The views of a scene show one set of named points, each view turned or mirrored, and shifted as a whole, with a little noise and some points left out.
In the rows, zero is written as 128.

Scene 1
View 1
Z_247: [ 79 150 150 107 199 113 113 125 147 132 102 139 143 155 136 108 139 163
 137 136  96 111 127 114 120 134 145 118 137 153 127 130 133  96 161 123
 146 150 100 142 121 127 108 124 146 133  79 125 106 135]
Z_287: [121 155 128 128 149 159 168 139 130 138  93 210 157 169 117 118  78 173
 120 187  84 122  81 120 185 188 134  89 144 137 105 177 140 119 109 116
  95 162  71 160 112 153  96 133 174 159 104 195  92 140]
Z_106: [104 154 141 113 197 115 143 129 157 145  81 139 136 156 108 102 100 168
 131 143 112 110 129 113 168 141 163  94 153 167 107 136 130  96 145 132
 131 146  97 153 145 133  90 112 144 145 108 144 118 132]
Z_804: [ 65 111 176 101 214  82  79 113 137 105 132  90 132 129 150 125 212  82
 120  92 102  70 152  91  76 128 138 125 118 149 156 127 111 115 168 107
 158  98 132 114 117  91 127 137 107 112  78  75 107 130]
Z_919: [ 75  87 170 115 153 125 104 123  97  85 163 152 155 129 173 153 226  51
 100 126  56  66 105  85  73 181  90 129 100 111 171 181 129 152 131  75
 125 100 123 113  74 100 155 164 132 122  69 114  72 141]
Z_215: [ 97 152 143 112 173 138 136 129 134 134  99 175 146 161 127 109 115 164
 134 163  85 114 101 115 145 161 135 111 142 146 122 155 135 110 135 122
 127 154  87 148 117 140 110 134 159 142  84 153 100 143]
Z_920: [ 96 116 149 116 171 124 129 125 123 113 117 152 148 144 139 129 152 108
 110 135  83  86 111 103 128 168 124 107 128 138 136 164 125 126 128 102
 116 122 105 133 110 115 121 139 140 133  89 138  90 138]
Z_400: [114 167 129 118 193 123 157 134 161 154  69 153 139 170  96  97  65 195
 132 156 116 125 120 120 189 144 165  88 157 171  96 141 134  86 138 140
 127 158  79 161 147 144  79 108 157 150 113 164 117 133]
Z_78: [128 155 121 119 169 135 174 136 153 144  84 177 139 163  94 108  59 170
 120 170 116 114 106 120 209 169 158  76 150 160  89 162 133 104 113 127
 106 150  83 164 142 140  84 114 157 154 123 186 102 131]
Z_433: [104 105 152 116 160 121 136 129 124 108 133 150 146 132 130 137 159  77
  95 133  89  70 114  98 139 183 116  97 121 134 136 178 122 138 124  95
 115 111 115 124 111 100 126 141 131 135 102 140  84 133]
Z_881: [114 140 141 115 175 127 150 130 143 131 101 168 143 152 113 114 103 146
 115 153 102 105 106 114 175 166 142  91 141 154 113 159 128 112 126 120
 115 137  94 147 126 131 100 125 149 148 108 162  95 135]
Z_57: [ 88 107 154 112 158 131 115 124 110 100 134 163 152 142 151 139 179  95
 111 140  71  81 104  96 103 177 112 116 110 125 143 172 126 132 134  96
 124 119 107 128  96 111 134 148 139 129  79 126  80 137]
Z_517: [ 90 118 160 106 188 104 118 125 137 113 121 121 140 140 132 125 164 102
 113 121 101  80 128  99 123 150 136 109 128 154 137 145 120 120 147 109
 137 116 119 125 121 102 121 130 123 132  91 117 101 130]
Z_576: [114 126 138 114 176 117 144 134 145 130 106 149 136 150 112 119 116 125
 106 137 106  88 120 106 169 162 145  88 139 154 113 160 122 113 129 115
 120 124 105 138 130 118 101 122 141 142 112 149 100 130]
Z_227: [ 67 114 171 105 206  91  85 115 131 100 133 110 137 135 152 124 207  95
 121 105  87  76 140  91  79 135 129 129 117 150 153 135 127 113 163 106
 150 113 127 113 110 100 131 139 118 114  79  89 104 132]
View 2
Z_287: [ 79 142 108 136 108  80 182 169  74 145 171  97  56 103 169 135 185 131
 144  96  45 147  85  97 128 114 125 158 177 148  98 119  93 121 154 159
 111 138 110  94 138 118 128 166  78 196 146  94 164 106]
Z_919: [215 147 150 156 135 107 150 153 138 142 153 143 117  72 158  81 145  73
  53 136 102 172 170 112 125 166  59 166  90  95 112 110 152  80 100 125
 158 127  94 149  81 165 147  92 143 123 148 151  54 141]
Z_881: [102 141 122 147  98  94 155 157  80 123 150 113  78 106 149 113 164 109
 129  95  76 130 100  99 131 104 147 147 155 132 110 124 104 104 141 154
 133 122 148 105 138 116 119 152 100 165 153 109 149 104]
Z_227: [187 119 142 154 104 129 121 135 115 106 133 140 110  98 145  62 108  69
  60  98 115 116 161 111 127 134 156 140 106  89 129 112 151  72  91 144
 162 130 161 147 107 161 122 111 145  97 177 159  68 112]
Z_400: [ 77 131 118 143  85  97 151 150  55 110 146 109  69 125 143 122 166 120
 147  73  77 104  84  92 135  81 184 139 171 141 106 123  94 108 144 172
 132 118 176  94 156 102 105 169  89 168 160  97 167  94]
Z_576: [118 142 133 150  97  99 145 147  82 112 141 121  89 104 139 113 158  96
 126 103  93 133 106 102 128  98 142 146 141 127 113 122 108  99 134 150
 144 106 162 108 130 117 116 140 112 158 152 111 142 105]
Z_920: [153 141 134 147 107 105 150 152 102 129 147 127  91  93 150  99 155  92
  96 115  85 143 132 105 128 128 118 152 128 117 113 115 125  92 121 147
 144 126 131 123 116 140 129 125 120 145 156 125 105 122]
Z_215: [114 128 113 140 110 102 154 152  85 137 163 108  68 107 162 105 150 117
 117  87  61 125 109 100 132 121 151 150 164 129 104 113 115 107 132 160
 123 150 133 117 134 135 123 153  95 160 164 121 128  98]
Z_804: [193 121 154 158 101 133 105 129 115 100 127 148 113 103 136  55  99  58
  53  98 125 110 163 115 128 122 159 142  95  81 131 111 160  65  84 143
 169 118 179 151 109 156 122 110 150  88 174 158  68 111]
Z_433: [165 147 151 161 106  98 147 152 104 116 144 135 108  81 141 103 161  81
  97 129 104 157 128 108 129 128  93 154 112 115 113 120 128  94 124 133
 158  99 137 115 109 132 126 111 130 144 140 121 116 124]
Z_78: [ 58 142 116 147  81  86 157 153  53 108 151 102  61 122 144 134 179 124
 159  83  72 117  68  95 129  76 176 139 174 153 101 127  84 116 161 165
 131 113 174  82 158  95 107 174  85 188 148  84 188  94]
View 3
Z_804: [ 83 100 153 112 139 124 140 163 149  86 136 195 114 210 144 150 211 169
  93 140 174  99 129  83 123 113 139  84  84 140 102 142 129 128 146 129
 120 192  97 132 197  71  49 162 163 106 130 137 164 139]
Z_287: [ 80 159 111 193 130  98 161 117 137 149 177  78 120 117  82 153  74  69
 145  67 177 145  88 106 107 159  96 151  92 125 146 148 150 114 108 120
 128 100 151  95  91 115 150  73 129 159 112  81 131  73]
Z_400: [ 56 151 116 193 159  96 150 146 146 159 153 138 113 152  56 175  89  77
 134  63 150 155  35  77 120 172 134 118  95  98 124 113 157 140 125 119
 120  96 126  89  88 126 116 110 147 146 150  79 118  91]
Z_78: [ 66 142 123 192 138  98 155 129 136 149 164 107 126 132  75 160  82  78
 142  56 159 150  42  85 110 168 112 136  95 109 127 122 159 126 116 122
 132  95 127  80  88 120 158  96 152 162 134  73 108  80]
Z_517: [ 83 115 143 134 130 117 144 149 146 102 147 153 120 180 129 148 172 141
 115 115 171 115 108  92 114 126 121 103  90 134 114 145 137 122 132 126
 128 161 110 120 169  93  98 135 160 127 122 114 145 118]
Z_576: [ 79 122 140 158 126 113 151 136 136 119 153 127 123 159 109 149 130 118
 128  88 164 128  74  84 108 142 110 120  93 122 120 131 149 124 121 124
 137 133 112 105 135 104 136 119 157 142 131  88 122  96]
Z_920: [ 91 126 140 141 124 114 148 135 137 109 156 122 115 157 133 139 145 126
 122 114 186 115 120 105 111 125 106 120  91 147 131 153 142 112 123 125
 133 153 124 122 159  90 111 111 142 139 114 110 150 104]
Z_106: [ 60 140 126 174 153 101 145 147 147 144 147 155 116 173  73 172 119 103
 126  76 152 144  50  80 116 159 138 110  92 107 118 119 155 136 135 120
 121 119 114  94 111 116 101 118 155 138 144  90 127  98]
Z_247: [ 67 130 135 154 147 108 143 151 150 125 147 160 107 182  94 169 146 116
 113  96 165 125  86  81 119 146 136 103  90 120 115 129 144 135 132 121
 120 144 118 108 140  98  78 129 151 133 141 110 146 113]
Z_215: [ 79 146 121 171 148 100 145 137 149 139 162 122 109 150  89 157 109  94
 134  96 178 133 104 105 116 156 123 129  89 126 136 146 143 126 122 122
 119 122 143 105 115 108  92 100 124 141 124 106 148  97]
Z_57: [102 122 143 134 119 119 148 130 140  99 156 118 115 161 150 135 162 135
 118 130 195  99 157 114 107 117 103 125  84 156 132 171 133 108 125 131
 139 169 128 128 172  78  96 113 135 135 100 123 165 113]
Z_919: [121 101 162 103  90 136 150 136 137  72 154 117 126 168 193 115 200 163
 109 155 206  77 190 125 109  92  87 125  78 173 126 181 117  89 121 138
 150 204 125 146 217  60 105 126 147 133  85 136 177 120]
Z_227: [ 85 107 149 120 135 123 137 158 147  95 137 178 107 205 141 151 193 157
  99 143 185 100 141  94 116 116 135  89  84 140 113 149 129 124 139 125
 126 185 113 130 191  72  48 141 149 114 121 137 165 132]
Z_433: [ 97 110 152 138 102 122 153 134 132  94 155 116 132 157 154 131 159 139
 117 116 181 110 122  99 109 119  98 127  88 146 123 153 138 106 120 131
 145 161 113 123 172  83 141 117 159 136 109 107 139 102]
Z_881: [ 77 132 132 172 136 107 159 134 139 127 158 120 120 148  97 151 113  97
 131  82 167 132  79  86 111 151 109 130  95 123 125 136 149 125 124 121
 134 119 121 101 120 109 131 104 147 148 126  88 127  90]
View 4
Z_881: [114 108 106 132 118 140 118 112 161 118 114 133  94  97 133 146 108 134
 153 103  99 134 136  96 142 121 106 163 140 106 124 128 162  96 144 136
 142 147  95 110 130  97 137 133 115  95  93 176  99 183]
Z_920: [123 125 112 122 112 131 127 106 155 119 117 147  93 135 129 138 119 125
 157  95 103 141 128 114 146 136 121 102 137 108  85 138 177 105 120 119
 125 141 101  99 108 117 165 115 123 140 104 163 114 159]
Z_247: [136 151 114 133 106 124 100 121 162 126 114 113  73 111 152 108 107 119
 137 114  75 120 135  97 149 124 116 116 110  86 112 130 176  96 144 136
 149 172 104  99 126  78 169 103 124 127 106 164 102 174]
Z_433: [121 118 116 132 111 138 144 101 140 129 131 166 115 143 114 145 121 123
 166  81 118 148 126 110 137 129 128  99 126 110  74 137 182 112 112 107
 115 125  94  91  98 134 165 113 118 136 107 158 137 150]
Z_57: [128 143 116 106 115 110 120  94 152 116 112 150  79 157 129 126 125 105
 171  92 106 132 128 123 153 149 135  48 160 107  64 143 183 114  99  99
 111 149 102  90 100 135 188 106 126 178 102 149 123 148]
Z_804: [162 189 129 131  87 112 108 109 148 143 123 133  78 162 144  80 123  99
 143  90  73 127 119 109 147 129 137  29  70  71  65 134 209 106 121 119
 128 169 113  76  91 100 212  63 128 186 113 137 145 147]
Z_215: [118 114 105 113 121 118 102 109 167 106 104 117  69 100 144 138 106 128
 155 116  96 122 143 100 158 134 109 139 168 115 121 130 154 100 135 133
 142 161 100 114 137  96 149 132 124 118  91 174  83 180]
Z_227: [153 178 127 122  95 106 106 105 153 132 118 133  78 158 139  89 125  98
 147  93  80 128 124 110 147 137 135  34  91  80  65 139 202 106 118 111
 129 166 108  82  98 107 206  78 130 184 111 141 133 150]
Z_400: [119 113 103 143 116 137  97 130 170 113 110 103  75  62 154 134 100 140
 132 127  75 122 147  77 145 110  98 200 127  99 162 123 150  93 170 159
 171 166  98 116 152  62 131 130 113  69  93 186  78 200]
Z_517: [136 149 123 131 102 126 117 113 150 128 128 137  90 141 135 111 119 116
 148  91  86 136 129 106 141 129 124  92 102  92  86 128 190 105 127 124
 128 152 103  86 106 105 180  92 120 148 113 153 131 159]
Z_106: [129 132 108 137 118 129  97 123 167 122 111 104  73  90 152 120 103 128
 135 116  72 124 140  85 147 114 107 163 111  91 137 127 162  91 162 149
 159 169 100 105 141  73 143 108 121  95 103 172  92 193]
Z_78: [107  85 100 139 125 146 117 119 160 106 119 128  97  69 137 161 100 148
 149 111  99 137 148  85 134 114  98 217 150 117 150 125 150  98 159 150
 156 146  95 115 145  83 118 144 108  58  97 188  89 197]
Z_576: [117 122 115 142 109 146 127 115 155 119 120 138 101 110 130 140 113 132
 149  98  98 142 135  93 142 115 113 152 119 102 113 132 171  99 144 135
 138 141  94 103 121  98 142 116 112 103 104 172 113 175]
View 5
Z_78: [138 134 129 144 107 138 107 147 123  58 117 153 107 118 146 193 162 149
  80 158 148 113 107 137 143 129 163  58 116 104 115 140 110 134  84 112
 185 123 166 144 185 119 170 110 138 105 158  92 101  79]
Z_920: [ 98 100 155 114 136 169 142 115 109 103 146 120 125 128 126 142 122 134
 123 137 151 149 110 126 129 122 134  71 115 158 109  85 121 148 137 113
 136 111 138 116 126 116 106 148 145 107 132 104 110 139]
Z_881: [119 123 145 132 118 155 122 133 117  83 132 140 116 116 138 167 140 140
 100 149 153 132 106 132 135 126 147  67 118 126 113 114 117 141 104 118
 162 115 154 135 160 117 145 128 143 105 147  96 105 106]
Z_433: [103  84 158 109 132 166 149 121 109 103 162 128 127 137 112 136 121 141
 131 130 151 138 113 132 131 132 142  56 119 153 101  80 104 164 149 100
 131 107 121  95 104 115  91 132 138 116 137 117 106 138]
Z_215: [105 130 142 129 121 160 125 117 127  97 127 128 116 115 154 176 130 126
  98 151 151 151 106 123 138 106 138  84 112 135 127 106 143 128 106 130
 157 121 166 152 170 120 139 152 155 102 144  93 106 120]
Z_804: [ 73 101 201  75 169 206 150 105  71 166 148 104 134  98  89  79 107 133
 145 167 154 164  75 103 119 165  85  94 137 206 105  79 122 152 148 105
 103  72 131 116  97  75  94 151 165 103  99  98 133 169]
Z_517: [ 98 104 174  98 144 183 141 120  89 129 145 117 129 110 107 122 120 136
 127 157 153 146  92 118 123 145 118  76 125 168 105  91 122 149 139 104
 127  94 135 120 116  92 110 136 148 106 119 103 120 140]
Z_919: [ 59  64 159  94 152 186 171  98 117 130 177 100 136 147 114 122  93 112
 154 103 152 170 118 118 129 104 122  80 109 192 115  32 134 170 182 114
  99 112 110  80  76 128  39 179 147 117 117 126 106 179]
Z_247: [102 125 171 107 145 182 121 122  96 126 118 125 121  97 123 140 129 136
 107 171 150 143  84 114 130 151 114  88 129 159 109 110 128 136 106 117
 145 100 156 149 153  93 145 140 162 101 130  85 125 125]
Z_106: [124 142 165 121 128 160 112 136  98 105 112 136 114  95 135 158 144 146
  91 179 146 131  91 124 136 155 133  78 125 138 112 136 121 126  84 115
 167 102 167 157 172  93 166 120 158 100 137  72 121 100]
Z_287: [115 121 107 153 100 132 125 135 153  52 128 143 112 146 171 215 142 132
  83 124 148 139 131 142 148  77 178  61  98 102 127 101 139 142 105 135
 175 145 161 139 187 157 136 144 140 111 170 106  87  97]
Z_227: [ 77 100 196  79 161 198 149 103  84 158 138 105 131 100 101  97 105 130
 144 157 152 168  81 101 119 150  94  95 133 202 110  75 134 155 148 112
 105  83 132 116 105  82  97 163 163 106 107  98 132 168]
Z_400: [133 153 146 131 115 148  99 140 110  84 100 150 109  93 150 179 152 149
  80 180 149 127  93 128 136 143 142  72 125 119 115 148 125 124  70 120
 184 112 178 172 198 102 189 116 156  97 153  75 110  82]
Z_57: [ 82  87 154 106 137 175 155 106 119 117 154 115 130 136 123 138 109 125
 133 123 151 158 110 116 137 108 127  83 114 172 114  62 135 162 154 118
 122 115 130 108 109 124  82 162 149 115 125 115 110 158]
Z_576: [116 117 155 123 126 157 126 135 109  90 135 138 116 120 119 154 140 143
 110 161 148 123 100 130 137 144 143  56 124 139 100 115 109 143 113 105
 158 107 145 124 143 105 140 120 140 108 141 101 114 112]
View 6
Z_106: [150 140 152 154 131 166 124  65 132 135 175 162 137  68 140 139 110  94
 142 190 123 140 143 109 122 186 156 148  97 109 103 162 122 183 112 148
 113 151 154 156  99 136  83 178 137 124 100 148  64 142]
Z_287: [124  98 125 129 130 143 120 112 139 151 126 180 138  85  99 145  89  82
 161 209 107 118 118  97 136 214 125 133 153 140  54 161  66 152 119 188
 125 166 188 201  81 144  85 176 177 113  81 135  91 126]
Z_919: [ 91 138  46  85  64 101 133 160 136  69 117 109 139 167 171  83 138 146
 149 132  98 131 164 187 130 125 106 145 149  83 161 174  54 108 117 164
 145  77 132 122  70 139  94 136 111 116 178 133 158 150]
Z_517: [127 153 108 126 103 140 139  98 136 104 164 138 140 109 165 106 129 128
 140 156 116 138 157 141 118 141 135 146 103  85 150 161  99 150 116 141
 127 112 138 126  92 136  94 154 109 122 144 148 103 157]
Z_227: [126 166  97 123  88 130 125 100 124  69 171 107 133 128 193  94 144 131
 136 138 124 148 167 187 122 133 144 162 101  70 183 167 106 157 104 133
 133  96 114 109  87 125  85 151  87 129 169 147 113 154]
Z_804: [132 181 100 128  86 131 134  97 124  71 179 106 136 125 196  87 151 140
 131 128 121 153 174 175 116 117 148 158  84  59 193 163 119 155 103 125
 126  87 100  98  93 128  85 150  80 133 171 148 108 162]
Z_57: [108 134  73 103  86 118 124 134 132  90 129 127 135 132 159 105 125 127
 155 154 102 133 155 161 130 147 118 143 139  93 137 168  72 133 113 160
 136 104 144 140  74 140  88 151 119 121 151 136 126 141]
Z_400: [148 127 168 162 143 176 123  58 131 152 171 172 139  49 123 153  95  84
 150 205 127 135 131  93 125 209 156 143 104 120  79 156 119 189 113 155
 111 172 171 173  96 136  86 187 152 123  76 153  57 135]
Z_247: [144 151 135 147 116 147 124  80 124 112 175 141 132  86 158 126 120 100
 140 169 123 142 146 142 124 165 152 149 100  96 131 165 117 175 107 143
 123 133 138 141  94 129  80 169 120 129 125 148  80 142]
Z_78: [139 115 150 151 146 165 138  83 143 163 149 192 138  61 105 145  96  96
 161 207 113 122 133  75 124 197 139 133 118 129  62 153 100 162 127 171
 113 168 194 183  92 151  91 174 164 114  78 146  69 136]
Z_215: [136 121 125 133 114 138 109 102 128 117 149 149 132  88 137 138 105  83
 150 188 117 137 129 138 132 192 144 144 138 115  91 171  89 162 101 166
 126 147 155 168  77 133  84 179 144 124 105 137  90 135]
Z_576: [130 138 126 135 125 158 142  98 139 135 154 162 140  94 137 120 115 119
 148 177 108 127 150  98 123 162 133 138 108 106 106 155 102 150 124 157
 120 134 168 151  99 149  92 158 135 116 115 150  93 150]
Z_881: [131 123 132 138 125 155 136 100 138 138 153 163 139  85 127 128 109 106
 151 185 108 128 143 102 126 178 135 136 121 119  93 161  94 154 118 168
 121 142 172 161  90 148  91 164 147 114 104 148  83 138]

In a view up to two points have been moved. Name them for each view, in the order of its rows, or write -.
view 1 -> Z_247
view 2 -> Z_400, Z_78
view 3 -> Z_919
view 4 -> Z_57
view 5 -> Z_287
view 6 -> -
